Each row is a point on a tangle of strands that fork, close into loops and nearly touch. The rows are in no order.
Two points are linked if the straight distance between their rows is under 107. Some points are linked to none.
z_649: [-17.4  17.7 -10.8  26.0  10.9  -1.9  12.8 -20.7 -14.6  16.7  -6.1  -2.2
  23.2 -18.4  13.9 -50.6   1.2   5.9 -30.6 -43.1 -16.1   3.4   2.4   0.8
  -4.8 -22.6  26.6  17.6  -7.9 -35.7]
z_507: [-23.0  21.9  15.9  22.4 -22.8   0.8  -6.1  -1.7  10.9 -10.5  20.0  -3.7
   4.1   5.1 -16.8 -53.5  39.0  -4.5 -32.2   4.7 -27.3   8.3  24.7   1.5
 -26.0  -2.4 -18.3   8.3 -23.5 -27.8]
z_318: [-11.5  24.9  13.5  20.7  10.6   3.4 -14.8   8.0  26.0 -15.2  37.1 -23.5
   8.5   0.3 -36.9   9.7  46.5 -22.6  -1.8  26.9 -15.6 -37.1  -6.3  14.0
  -7.0  -2.6 -12.4   6.1  16.4 -13.6]
z_537: [ -4.7   8.9  53.2   5.3 -15.5 -16.2  -1.8 -10.9  -9.1  -9.1   3.3  -5.4
  29.9  -2.7 -11.0 -28.7   5.4   7.6  12.7   4.7   4.2  20.3 -35.4   0.2
 -32.9   8.9 -59.1  16.6 -18.5 -13.2]
z_640: [ -3.7   8.9  -3.1 -12.9  29.0 -40.5  11.7  10.0   4.5  14.4  11.5  33.8
 -18.8  -5.5  21.5  13.6 -54.0  23.8  -4.5 -27.2 -23.3 -12.3  27.7  -5.3
  -5.2 -12.2  18.4  32.0  -9.1   7.8]
z_400: [-22.0   2.2  -2.4 -18.6  -4.1   2.9 -20.1 -23.7   7.3   4.4   5.0   1.2
  -1.4 -19.7  12.0   6.7  17.5 -27.2  15.2   4.8 -26.9  10.0   9.6  -8.4
   9.2 -18.6  57.8  16.2 -11.4   1.1]
z_195: [ -1.5 -11.6 -25.8   8.5  -3.6  16.7  31.5 -15.6  -9.9 -10.8 -33.0   3.0
  -9.0  13.0  15.9 -12.4 -24.6  16.4 -29.0 -30.8 -18.1  -8.9   6.7 -31.9
 -20.7  -0.5  31.2  -2.9  -1.4  41.4]
z_654: [-17.2   5.6  -5.1  31.2 -27.6  27.1   4.6 -19.8   7.1  10.6 -25.1  -3.6
 -10.1  13.2  -0.9 -52.8   3.8  -3.7 -17.5 -20.4 -34.1  13.2  10.1  15.6
 -10.6 -10.0  12.1  -3.9   1.2 -23.0]
z_211: [ -9.4 -32.9 -16.4   4.8 -44.0  32.2  11.6   7.7   7.5  -8.8 -12.6 -19.9
 -20.2  -2.5  -5.6  33.5  -2.9   9.8  12.4   3.6 -17.2  -3.0   0.0   0.4
  50.8  38.6  -6.3 -33.9  43.9  -2.0]
z_299: [ 18.6  40.4  20.5  38.1  15.4 -10.9 -25.6  11.0   1.0  -3.1  21.4 -47.1
   5.7  20.2  -6.4  15.2  26.4  -9.5   8.6  12.4 -12.2 -17.9  -8.4   3.1
  11.9   4.7 -13.5  -0.9 -25.9  -6.6]
z_182: [-33.0   7.1 -36.5 -21.1 -45.6  -0.4   5.8   5.9 -18.7   6.2  10.5   7.6
 -19.1   5.5   1.4   9.7   7.6 -32.1 -16.3  19.9   3.2 -26.9 -10.3  21.7
   7.3   5.7   5.6  -7.8  29.5   9.5]
z_703: [ 37.0 -10.7 -32.9  12.1 -22.8  29.6  -7.3  -1.8   8.1 -16.9   7.3  16.3
   9.7  11.7 -32.0  -4.8  15.9   9.1  -7.4  41.4  18.6 -18.7 -23.5 -12.4
  33.6  13.3 -10.4 -10.2   8.0  28.6]
z_327: [ -7.8  35.4  11.6  22.1 -19.8  18.5  -7.1  -0.5 -31.7 -21.2 -24.4  18.0
  -2.7   9.2  11.4  -5.7 -39.4 -17.7  22.3   1.2  -1.7  -1.9 -18.6  48.3
 -14.1  14.0 -22.4  11.9  22.2   2.4]
z_685: [-33.5   7.1   2.8  22.6  -4.3  33.2 -16.0 -15.9  26.8 -12.6  31.2  20.8
  -1.4  24.5 -20.3  -7.4  39.6 -31.2  10.0  -0.6 -25.2 -34.2  -0.1  12.0
 -12.9 -21.2  14.6  21.3  31.8 -22.9]
z_684: [ 14.7 -21.1  -2.8  17.8   0.4  12.0  34.3  -1.6   2.0  -1.8 -15.1   0.0
  -5.0 -44.6  -4.9  43.4 -39.1 -19.8   9.3  -3.5  -0.2  13.2 -37.8  -3.6
  40.5  -3.1   3.8 -12.3   2.6  -4.0]
z_30: [  8.8   1.1  21.0  14.0  52.0 -29.2   2.1   5.8  -9.4  13.9  45.0  11.7
 -32.5  13.6  20.4  -3.9 -54.5  38.6  13.6   4.1 -28.4 -30.5  35.7  -7.7
 -29.4   2.3   7.2  -5.3 -25.7  21.1]
z_675: [-44.1  -4.4  44.0  25.2   8.0   2.2 -19.8  18.1  22.1  -9.5   0.1  35.1
  13.0  24.9  -4.9 -48.7   3.9 -42.8   6.3  11.8  -7.1  28.0 -25.9   7.2
 -17.0  -8.0  -9.5  14.9   3.7 -21.6]
z_845: [  4.0  -5.6 -25.6 -27.6   3.7  -0.9  15.7  32.9   2.2  22.5  28.4  35.4
 -20.8 -32.5   8.4  20.6 -57.9 -24.3 -11.2 -35.1   1.3 -21.4  30.3 -12.6
  -9.9 -19.2   8.6  12.9  -9.4 -12.1]
z_564: [ 16.8  -0.4   0.2   2.6   3.2   7.3  17.7 -48.6  16.9 -11.8  19.4   9.6
  15.4  31.3 -26.6 -13.6  40.6 -17.7  57.8  23.2 -41.2   3.4 -11.6 -15.8
  -6.9 -11.7   4.0  17.8 -25.5   7.5]
z_87: [ 49.1  -1.3  -8.6  -7.8  24.1  -4.0  17.3  10.6  -3.1 -18.8  10.5  -9.0
  -0.6 -16.4  39.1  30.4 -24.6  15.7 -31.4 -14.8  48.1 -28.3   3.2  12.1
  23.6  -6.4 -10.0 -37.9  -5.0  20.4]
z_376: [ 38.3  10.0 -21.0 -28.7  11.6   6.5  25.9   0.7  32.0  -7.2  15.5  14.4
  25.3 -27.1 -17.0   5.7 -14.9  26.7 -10.6 -21.8  34.9  -5.4  -2.4 -28.4
  -7.5   1.9   2.3  19.3  25.2   4.9]
z_730: [ 20.7 -11.6   1.5  36.7   2.3  -8.7 -40.4 -11.8   4.6  -4.9   1.2  17.8
   0.5   3.7  16.7  -8.8 -14.9  21.5 -14.6  -9.4   2.7 -23.8 -10.3  14.2
  -2.5  -9.5  35.1   0.3 -27.2  17.9]
z_803: [ 44.6 -15.5   5.8  18.1  41.8  13.5  -2.9  33.9   1.1 -14.9  11.1  15.1
  -2.9  21.8  20.7   3.1 -21.6  32.1 -26.9  -3.0  31.6 -30.2  27.0 -12.6
   3.5   6.4 -28.8 -24.9 -14.2  35.0]
z_787: [-17.6  13.5 -13.5   7.5  24.6 -47.9  11.3  23.5 -10.7 -10.7  -7.3 -34.2
 -32.2  42.8  -9.6 -13.0   6.3  23.0  -9.8  -6.4 -46.7  14.2   5.9 -18.6
  -3.3  -2.8  20.7  38.9 -16.4  16.5]
z_496: [ 15.3 -44.6 -17.0   8.6   2.1  20.7 -12.5 -20.8  10.7 -22.2   9.7 -19.6
 -16.4 -11.1  -9.4   7.0  19.2 -15.6  -4.6  26.8  -3.7 -12.1  -2.1 -30.7
  30.9  -0.3 -16.5  -1.7 -21.5  28.2]
z_345: [ 38.1 -31.6   3.5 -19.3 -19.7  30.5 -17.6   3.0  31.7   1.1  -0.2 -15.7
  15.4  28.1   7.2  17.7  31.2  28.9   2.2 -29.5 -13.1   6.5   4.0   8.0
   7.2 -15.6   9.4 -15.0  18.5  -3.5]
z_891: [ 33.2 -16.6  10.6  13.8  29.5  -8.4  18.5 -11.0   6.6  28.9 -25.6 -15.5
  -0.6 -15.1  22.9  12.7  -6.7  -5.9   8.2   0.4  -5.5 -11.8  -4.9   2.7
  26.3 -14.1   5.0  -4.4  -6.7   2.2]
z_569: [ 26.6  28.0  34.6  21.4  22.3  12.3   3.2  -7.6  10.7  -3.6  10.3 -34.8
  19.8  44.3 -22.7  -4.8  34.0 -10.6  36.7  -5.9 -21.2   4.5 -30.3 -10.2
  -7.8  -6.2   3.2  18.7 -18.7 -14.5]
z_627: [-20.3  14.7  33.2  11.6  22.6  14.4 -31.6  39.3  17.6  -2.5  -7.4  12.5
   7.4  14.9 -40.1 -19.4 -16.7 -17.6  25.3  20.3   0.9  32.3  -2.9 -11.7
 -13.7  19.6  -6.0  18.2  -5.0  -1.7]
z_869: [-26.6   7.0  11.7 -18.4  28.3  13.1  -2.1   0.9  -9.2 -30.5  -6.7   0.3
 -39.4  -6.6  12.3 -13.0  22.0   0.3   2.3   7.5   3.5  43.2  42.8  21.6
  21.3 -19.5   8.0  -8.6 -14.6 -13.7]
z_275: [ 28.3  -6.2 -14.3   0.9 -21.8  13.9  24.8  17.5  22.8  15.6  10.3  32.1
 -10.1 -41.8  15.9  34.2 -48.8 -25.9  -3.4  11.7   5.4 -10.5   7.8 -26.9
  11.2   3.3   8.0  -1.4   8.6  -2.4]
z_228: [-26.5 -15.7 -18.4  14.6 -15.9 -21.2 -21.9   7.4 -12.6  -3.3  -3.3  14.8
   0.6  10.2 -46.2  12.5  -8.4  -2.8 -17.1 -20.2  -5.2   6.2 -39.2  26.4
 -15.7 -26.4  -9.1  -1.5   1.1 -23.6]
z_291: [  6.0   8.5   0.3  62.3  26.0   3.9 -18.7  -7.9  -8.5  13.6 -12.1   5.1
   8.0  32.0  -0.5  -0.4 -24.1 -11.5   0.7  -6.4  -5.0 -34.1 -17.0  -5.7
 -33.4   2.7   9.6   1.8 -25.8   4.1]
z_676: [ -3.1 -14.8 -14.1 -26.4  12.8  14.5   0.0  24.6 -33.5  -7.0 -10.5  19.8
 -17.4  42.6 -12.3  -4.2  -0.7 -22.8  10.1  -9.9  -8.2  12.0   8.7  -0.8
  16.4 -19.1 -16.7  11.3 -24.2   5.7]
z_486: [-21.7  -6.1  21.0 -21.9   2.0  -7.3  -3.1  -6.5  18.1  27.3  24.1  -5.9
  29.0  12.0 -24.2   9.5  27.1 -11.7  21.7 -17.7   0.2   7.3  -8.5  12.7
  -4.4 -14.0   9.8 -13.1  13.9 -42.1]
z_220: [  9.6 -37.7  -7.0  42.5   4.7   6.8   8.8 -12.6   2.7 -19.2 -15.3  24.5
  -3.8 -18.0   2.8 -26.5 -19.2   7.1 -34.8  -2.8  12.4  -0.2 -15.9 -11.6
  15.1 -18.1   3.2 -10.2 -48.1   4.6]
z_642: [ 29.4  -2.4  11.1 -11.7  23.9 -10.2  17.4 -13.1  -9.9   6.6  33.1  -0.9
  16.1 -39.4  33.5  32.3 -30.5   9.0 -11.4 -27.9  23.8 -44.1  -4.2   2.0
 -15.4  -3.2  26.7 -25.7  -9.5  10.8]
z_597: [-23.5  29.0  19.5   4.7  40.3 -11.9 -15.8   3.7 -12.8 -39.4   5.9  -5.1
 -13.9  15.4  -9.9  -8.4  30.1  24.2  13.5   9.3   9.5  31.1   9.0  17.0
   1.0  -3.6 -23.5  14.6 -18.7 -19.9]
z_545: [  5.7 -10.1  27.0   7.3   5.5 -18.0   8.4 -16.3 -10.1   1.6   5.0  -5.1
 -29.5 -11.6  40.5  11.2 -68.0  40.4  20.8  12.2 -10.4 -24.8  38.3 -10.2
 -17.6  29.3  -9.1 -12.5  -6.7  33.0]
z_793: [ -1.2   3.6 -14.8  -5.0 -13.3 -15.9 -20.4  39.6  10.9 -11.6 -27.2   9.1
 -18.3  33.0 -28.2  10.6 -23.0  19.8 -20.7 -28.9 -26.9   7.0 -21.9  22.8
 -20.5   0.0 -17.6   5.5  22.4  -5.6]
z_106: [ -1.5  16.6  -0.1   2.4  20.8 -12.5 -18.5  40.0   0.1  15.9  -4.6 -17.4
 -11.0  47.8  -5.3  10.8 -10.1  19.5 -20.6 -29.0 -23.0 -12.5  13.6   6.5
  -1.3  -1.9  22.4  19.3  16.7   3.9]
z_472: [  0.7 -13.7   1.1 -30.5  -5.4   7.7 -34.0  -5.6  20.0  -9.8  -2.3   4.9
 -17.7   5.3  -5.1  20.1  -6.3 -13.8  32.2 -10.5 -25.5   7.8  21.4 -24.3
 -22.1  -5.8  26.6  18.1  14.6  23.4]
z_482: [-13.3 -20.1 -35.2 -26.8  34.4 -22.4  24.2   4.9 -21.3  15.1  -3.3 -11.5
  -1.3 -14.7 -10.9  17.2  20.4 -12.9  -5.2 -19.9  40.1  -7.3 -14.9 -17.7
   6.7 -21.2 -19.3  14.7  14.2 -10.6]
z_219: [-10.0   8.7  11.3 -36.2 -18.2  -2.7  20.0   4.4   3.4  15.3  -6.6  -6.9
   2.2 -14.6  21.7 -21.1  28.9   6.2 -10.8  42.3  16.8  20.6  -6.7  21.4
  34.4   1.0  32.5 -21.6  -8.1  16.7]
z_188: [-10.7 -50.1   0.9   8.4  -4.0  23.4   4.0  10.7   2.4  21.8 -41.6  -0.8
  -4.4  13.4   4.5  -7.5  -5.8  11.8  21.9  22.3 -11.9  16.1   1.2 -39.8
  17.2  28.4  14.3   7.0   1.4  29.0]
z_281: [  1.0  -0.4  18.0 -14.6 -11.4  -0.2   7.9  -5.1  -6.0 -28.7  -4.1 -13.6
   3.3   1.0 -27.3   8.3  17.5  16.0  -2.2  22.7  -5.9   2.9 -27.3  41.3
  -3.1   2.1 -21.4 -36.6   3.9   1.5]
z_838: [  1.1 -28.9 -11.4  19.7  12.0  21.5  25.5 -21.5 -13.3 -14.4 -42.5 -23.4
   9.9   3.8  -1.6  -6.4 -13.5  21.0  18.2  -4.1  -2.2  12.0 -20.1 -33.8
  -9.1  14.9  26.1 -23.1   6.7  39.5]
z_879: [ 32.8  12.6  17.2   6.6 -31.5  13.7 -37.2   6.1   8.8   4.2   4.1  -5.8
  30.5  38.2  17.6  -8.9  28.0  14.9 -16.4 -21.7 -42.4  -5.2  16.5  19.6
  11.5 -20.3  16.2  -1.5  -3.0  -7.5]
z_580: [-14.2  15.9 -27.6   1.7  15.3  -8.4 -10.6 -12.6  -0.2 -26.7   4.4  -7.9
 -21.3 -23.4 -28.8 -13.1  -6.4  11.9 -20.1  -2.0   0.3   9.9  25.7 -19.0
 -24.8  16.1  21.0  12.8 -27.5   9.1]
z_364: [  2.3   7.8   0.7  16.8  50.5 -33.1  -8.4  -3.1 -18.3 -30.9 -19.8 -26.1
 -16.8  24.4  10.2   2.5  11.2  41.4   1.6 -25.7  -1.8  39.6  -1.9  -8.4
   7.4   4.3  -4.9  16.3 -26.7   2.2]
z_975: [  1.1   7.5  19.0  14.8   0.0  33.1  -6.8  -5.4 -24.0 -18.9 -31.1  11.6
  -5.6 -27.7   2.4   5.6 -38.3 -32.8  33.9 -13.4   8.8  -5.8  12.4   5.3
 -35.3  19.5  -4.5  -4.3   9.0   7.5]
z_223: [ -5.3   0.3  -0.1   8.6   1.3   5.9  11.4 -25.9 -24.4 -11.4 -36.1  -2.2
  14.7  -0.2  17.0 -25.2  -6.6  29.3  17.3 -11.1  36.6  27.4 -16.0 -10.3
 -31.5  26.9  -7.5  -5.1 -18.9  22.8]
z_194: [  8.4  -3.0   4.5  -8.9  -4.3   7.8  33.0   8.2  27.5  -0.8 -18.6  -1.6
   5.7 -26.0 -11.6 -19.7 -15.8  32.1 -16.1  31.9 -13.4  47.1 -15.8   4.1
  34.8   4.3  23.5 -14.1 -12.5   0.6]
z_430: [ -1.1  10.2 -39.6 -10.8  20.6 -47.5 -13.0  12.4  -9.6  29.3   3.5 -15.8
 -11.4 -14.0 -11.2  36.8 -26.1 -18.4   9.3 -16.4   6.5  13.5  22.6   2.1
 -14.4  13.3  14.5  -1.2  -1.1 -34.3]
z_490: [ -4.4  26.1  11.1   1.9 -16.8  18.1 -28.6  18.2  23.7  13.7 -12.8  14.5
  14.8  -0.6 -33.4  -3.0 -16.2 -15.6  37.2  33.1  21.0  12.3   0.5  -0.6
 -34.1  43.0 -16.9  -2.7  29.4 -10.3]
z_379: [ -4.1  19.5 -36.7 -44.3 -20.4  -9.2  -3.0   9.6 -10.0   8.8  27.9 -28.2
 -10.1   5.1 -19.2  33.6   7.7 -20.7 -13.3 -15.3  -2.4 -11.5  25.1  23.0
  17.3 -11.6  18.2 -29.6  13.4  11.1]
z_555: [-33.2  -9.6  -2.3 -32.8  -0.7   1.4 -10.6 -15.4   0.6   0.1  22.9  -3.4
  -6.2 -36.0 -19.1  10.3   7.8 -26.9   4.2 -30.4   7.4  14.2   1.0  10.1
  -1.0 -27.8  35.5 -15.2  -5.6 -36.7]
z_535: [ 19.0 -16.4  -3.9  -7.6 -23.2  34.4 -23.0  -4.0  -1.2 -26.8  -8.3  -7.2
 -23.1 -22.0  -5.1  51.8 -31.7 -20.5  35.8 -12.5   1.5  18.6  26.3  -9.8
 -15.2  11.4  -6.7 -13.1  17.6  17.1]
z_733: [-30.9  12.5  11.8 -47.0  30.9  -0.7 -20.1  32.6 -28.1 -30.7   1.3   2.7
  -2.6   6.2  13.7   6.9  10.6   0.9 -21.9  -7.6  29.4 -13.1   9.4   7.5
 -16.6 -13.3  11.9   0.9   6.8  21.3]
z_330: [-25.5  13.0  -4.9 -42.8  -7.4  10.3  34.8 -14.4 -17.3  -3.2   5.9 -11.1
 -25.9   1.6  38.8  -0.7  35.9   8.7   7.0   3.7  26.3  32.2  16.0  13.7
  25.1  -5.2   1.1 -12.9  13.2   4.9]
z_387: [-29.1  13.4   2.2  -3.7 -27.5  -1.4  -5.3  -7.0 -17.9  15.6  18.2   8.2
  11.0  -9.2 -12.4 -36.8  18.8 -25.5 -40.1  14.2   3.4  -8.1   5.2  -5.7
  -4.7   0.0 -44.2  -0.2 -22.7   4.5]
z_859: [ -7.3   8.9 -19.7 -25.5   2.2   9.0 -12.8 -12.2  18.5  -6.0  21.3  14.2
   2.6   9.5  -0.4 -13.3  39.3  25.4  19.0  43.7  41.3  31.2 -13.8 -29.2
   8.7  17.1  28.1  12.3  13.9  17.8]
z_222: [ 31.2  -9.6  10.8 -12.7  -4.1 -14.4  20.6  -0.4  10.1  25.2   3.5  11.3
  50.9 -19.0  -8.3 -12.7  -4.7  12.5  -0.6 -34.7  19.3  -8.8  -4.6 -20.4
 -32.8 -10.3 -22.9  26.3  12.9 -21.7]
z_712: [-20.1 -46.7  -2.9   1.0 -19.1  44.0  -5.5 -25.7   8.1 -24.1   6.2 -27.1
 -28.8  -1.5 -22.5   9.0  43.4 -16.3  13.4  20.3  -7.0 -13.0  21.3 -35.0
  -8.5   3.0  -3.6 -10.8  -6.5 -15.5]
z_853: [-47.0   2.6  19.7  23.4  -8.1  13.5  -5.2  23.3   1.9  15.3 -15.2   8.7
 -10.5  46.5  -1.8 -30.9  13.9 -26.6 -14.1   6.2 -22.1   9.9 -12.4  29.8
   0.4 -16.8   5.4 -12.3   1.0 -19.2]
z_401: [ 10.4 -26.0 -12.8   9.8   8.8  40.3  30.3  10.2  18.2   1.7 -23.4  -2.6
 -15.9  -3.6  21.7  39.9 -21.2   1.9   6.9 -17.9  -4.0  23.2 -15.1 -27.4
  61.0  20.5   1.3 -29.5  32.0  11.4]
z_159: [ -6.1   5.6  -4.1 -24.5   1.0  -6.5  35.6 -12.0   5.0 -15.3  35.5  -1.5
  -0.8  11.0 -39.6  35.5  29.7  -2.1  21.1  40.7  25.5  -4.9 -11.8  30.3
  21.6   4.0   3.7 -43.2  -4.5   9.6]
z_755: [-25.3   9.6 -19.2 -10.0   2.3  -8.4  -7.4 -42.4 -20.8 -16.3  35.9 -13.9
 -15.2   1.6 -12.1   1.1  44.8  -6.0   2.0  44.3  12.6  -5.2  -5.5   9.9
  22.7 -11.6  17.8 -13.9 -28.7   7.4]
z_96: [  4.6 -22.0 -18.8  -3.9  -4.1  25.5 -19.9   7.3   4.2   7.4  -0.5   7.1
 -32.1   1.8  47.4  25.2  -0.6 -23.6  -1.3 -11.8  22.8 -17.0  37.1 -19.2
  24.4 -10.2  -3.0  15.3  40.5   7.9]
z_158: [ 14.7  13.3  35.3  16.2 -23.5 -33.5 -22.4  -4.0   6.6  -0.4 -10.5  -6.8
  28.4  18.1   3.1  -8.7  21.7  46.6  13.1  16.3   7.1  21.5 -38.1  -2.9
 -12.9  11.5  -8.4  25.2 -10.4   5.5]
z_10: [-14.9 -36.7  33.0  -5.3  -9.0   8.6   2.7  20.2  -6.9   1.6 -31.4 -15.5
  -4.3  15.2  21.2 -17.8  17.0 -11.9  11.7  41.2 -37.2  -6.7  10.6  -8.7
  13.7  -6.0  -3.1   1.7  -4.6  16.4]
z_718: [ -3.4   7.6  -0.4 -57.2 -15.6   4.9  35.3  -5.7 -33.1  19.8 -12.2   3.1
 -20.6  18.4  12.6   7.7   7.0  -9.7  16.7 -12.5 -17.5  18.8  11.7  20.4
  10.1  -9.6 -18.9   3.9   7.2   3.9]
z_949: [ -3.0  12.3  -7.1   3.6   5.8 -34.1 -15.6 -14.7  24.3  18.2  13.1  13.2
  13.7   9.4 -12.5 -11.5  31.1  26.0  30.2  25.7  25.0  25.4 -41.9 -10.1
   3.1   6.0   3.3  43.0  18.6  -3.2]
z_336: [ 26.6  30.4   5.3 -15.3 -34.8 -25.3  -9.4  10.5   1.3  23.3  11.9  -7.3
  26.8 -27.8  -9.0  19.4 -29.4 -23.1  12.0  13.9  -8.4   0.6  -5.5  15.4
 -13.3  -5.1   1.1   0.2  -9.2   9.3]
z_561: [ -9.1  10.4 -26.6 -13.5 -36.1  -2.2   2.0  16.8   8.5  27.0   0.8  17.9
  23.1  13.4  13.4   1.3   6.7 -28.9 -17.7   8.5  33.1  -6.1 -21.3  29.6
   1.5   1.8 -25.9   2.0  57.5 -14.3]
z_503: [  6.2  10.2 -16.2   1.5  30.0 -28.3   9.6  17.7   7.4  39.8  19.7  -4.1
   8.4 -59.9 -11.0  22.4 -23.7 -32.4  -5.6   8.2  30.6  -3.5  21.8  -5.0
  -6.9  12.4 -20.5   4.7  -8.8 -39.5]
z_452: [ -4.9 -18.9  14.3   7.3   1.0 -16.1  12.5 -21.0 -21.4  25.4  -9.7  13.3
   0.8 -12.8  42.4   4.5 -28.2  36.9  -8.7 -10.1  30.5  -4.2  17.5 -27.9
 -29.6  26.8 -13.0   7.8 -15.0  14.1]
z_844: [ 25.8 -17.8 -37.0 -12.9   6.9  -3.5  -7.1  -3.3 -18.7  16.3 -10.2  19.6
 -14.4  23.9   2.3   7.8  -9.5   0.0 -14.6 -35.8   9.3   6.2  18.0 -29.6
   8.4  -6.5 -23.9  19.2 -41.2  15.2]
z_895: [ 27.2   5.4 -14.5 -39.4 -17.9  -0.2  13.5  30.1  30.0  -0.6   9.6   6.5
  20.0  -1.0 -15.0   5.7  17.2  22.3 -28.0   7.0  35.2  -8.8 -12.7  18.3
   6.8   6.0 -18.5  -5.5  52.4 -11.0]
z_750: [-12.8  -8.1  19.6   6.3 -23.8 -50.5 -13.0  18.5  24.6   5.4 -21.6  10.1
  23.3  20.5  31.8 -37.1  23.1  37.4  -8.6  11.5 -26.7  28.6 -17.5  -5.0
 -19.9  -4.0   5.1  33.1   7.3 -25.4]
z_955: [-13.8  18.4 -55.3 -35.9   4.5 -16.3   8.6  -8.7 -15.1  18.5  16.5 -24.3
 -23.6 -11.8   6.4  39.8 -32.4 -18.9 -12.7 -31.9   9.6  -3.7  33.7 -25.1
  -4.8  10.2  36.4 -11.7   6.2  21.9]
z_183: [-38.8  -9.1   1.9 -20.7  -5.5  26.3  15.8 -16.3   8.8  14.1  24.4  22.4
   5.3  26.8  -7.8  -3.9  54.3 -30.7   6.9   2.2  -1.8 -24.8  24.8   7.1
   3.5 -12.1   5.4  -4.3   2.4 -22.5]
z_536: [ 42.6 -20.9  14.9  20.1  35.1 -20.1  -7.5   3.1  15.5  28.6  26.1  -4.5
  -1.3 -30.6  26.1  42.5 -41.9  -5.2  22.3   6.8   2.3 -24.9   4.6  11.0
  -6.2   2.6  12.8 -25.7 -15.7  -3.6]
z_44: [ 26.3  -6.7  -5.3  34.4 -30.0   7.0 -27.3  -3.0  38.5  36.1 -10.8  -1.6
  12.3 -16.7 -13.2  12.0  -3.4   6.8 -14.3  -2.5  -3.1  -3.8  -8.9   7.7
  -8.8  19.5  11.0 -22.8  26.9 -37.0]
z_199: [  4.7  -6.6   4.7   0.6 -29.3  19.1  14.3  -7.8 -34.2 -17.5 -22.0   9.8
   4.6 -15.2  17.1  -5.1 -20.2  -6.1 -38.7  -3.8 -25.2 -49.4  -5.1   1.1
 -19.9  -3.6   6.0  -3.8 -13.8  38.6]
z_964: [-26.6  13.4 -11.5  13.5   7.4 -31.9  -2.8  -4.1 -12.4  34.1   6.2  12.7
   1.6 -51.9  -8.1 -15.3  -5.6 -13.4 -29.8  11.1  44.6   2.3  -3.3  -1.7
  -4.5  14.3 -15.7  -4.1 -19.0  -4.5]
z_839: [ -1.7  22.3   9.5  21.9   5.6 -49.0  -7.4  -6.5  -9.5  -7.1 -14.4 -11.5
  26.9  -1.8  29.6 -43.2  27.0  20.1 -12.7 -19.6 -36.5  14.7  11.5 -15.4
 -13.3  -7.4  20.9  36.5 -15.8 -25.6]
z_296: [ 20.8 -13.2   0.3  12.8  -0.8  32.7  11.4   7.8 -39.0 -10.2 -23.7 -12.0
   1.1   5.5   0.0  -1.9  -3.6   0.7   3.9  -7.9  28.6 -11.3  -1.3   1.7
  18.3  24.0 -59.2 -12.6  16.8   7.3]
z_37: [ -3.3 -17.3 -15.8  35.7  -6.8  25.6  -6.2  24.8  -6.9 -14.6  -2.2  -1.8
  10.8 -10.3 -27.6 -10.6  -6.7 -20.7  -5.7  32.2  26.6 -19.0 -14.8  -4.7
  14.2  25.4 -34.2 -15.4  24.2  -9.2]
z_350: [-16.9  13.2  22.7   6.3 -16.0  -1.2   2.7 -13.5  -2.9  -5.6  -9.2  27.0
  15.3 -21.2   2.2 -19.7 -23.0 -24.5  11.8 -19.7  14.1  18.8 -34.1  24.7
 -24.4   0.1 -50.2  16.2  34.3 -25.7]
z_469: [ 23.2  33.2  28.3   0.4 -12.4   5.4 -26.1 -31.0   7.5   9.8  35.0  -2.6
  35.9   1.7  11.7 -17.6  51.6  -6.4  10.4  -2.2 -20.9 -12.4  -5.2  33.7
  29.8 -38.0  -0.6   3.6  -1.7 -29.4]
z_139: [ -4.1   7.6   0.1 -34.8   1.5  -6.8   7.9 -33.8  -1.1 -13.2  25.7   7.1
  25.6  -6.2  28.7 -14.1  41.1  -1.1  14.5  -6.0 -19.4   1.9   8.0  -2.7
  37.8 -45.5  38.6  12.8   4.1 -26.6]
z_758: [  9.1 -12.1  23.8  -4.8 -15.0  -5.2  31.0  -3.2 -11.7 -24.0 -17.2  -0.1
   8.3 -58.7   9.7   6.0 -23.5 -10.7 -18.0  11.9   4.9 -31.3  -9.0  -4.8
   1.1 -10.1 -33.8   3.5 -11.6  27.5]
z_499: [ 22.5  16.2   3.4  18.4  -1.7 -14.8  21.1  -0.3 -18.7 -13.5 -15.9 -34.6
 -21.9   0.5  -2.8  -6.0   6.0  26.9   1.9  21.2  -9.4 -12.4  11.5  20.7
  14.6  23.4 -49.7 -27.9   9.5   0.7]
z_250: [  4.7  14.8  11.1   4.1   9.8 -15.3   1.3  17.0  10.5   7.4 -42.8   1.5
   3.5   6.8  -0.7 -30.6 -30.4  45.7 -12.5  11.0 -13.1  31.4  -1.1  28.9
  -7.9  29.6  28.4  -1.9 -10.7  10.8]

A piece is two or more points that can be reached from each other along the links. Count, over all rows, the pieces, the separate loops (a circle has one, a figure eight two, a Y none), the forks (points with three links) and the tips (points with one).
pieces -> 5
loops -> 0
forks -> 6
tips -> 16

A tip is a point with one link. Name the tips that can be reached along the links from each point below, in the order of the rows.
z_845 -> z_211, z_803, z_10, z_758
z_597 -> z_228, z_844, z_250
z_158 -> z_564, z_345, z_490, z_859, z_222
z_281 -> z_712, z_755
z_730 -> z_291, z_220

Name the points in between on the shortest way along the links from the first point to the second, in order.
z_503 / z_685 -> z_964 > z_387 > z_507 > z_654 > z_649 > z_839 > z_750 > z_158 > z_537 > z_350 > z_327 > z_975 > z_535 > z_472 > z_400 > z_555 > z_486 > z_183
z_275 / z_758 -> z_845 > z_640 > z_30 > z_545 > z_452 > z_223 > z_838 > z_195 > z_199
z_490 / z_561 -> z_627 > z_675 > z_853 > z_654 > z_507 > z_387 > z_964 > z_503 > z_430 > z_955 > z_379 > z_182
z_10 / z_803 -> z_188 > z_838 > z_223 > z_452 > z_545 > z_30 > z_640 > z_845 > z_275 > z_684 > z_891 > z_536 > z_642 > z_87
z_844 / z_228 -> z_676 > z_718 > z_330 > z_869 > z_597 > z_364 > z_787 > z_106 > z_793
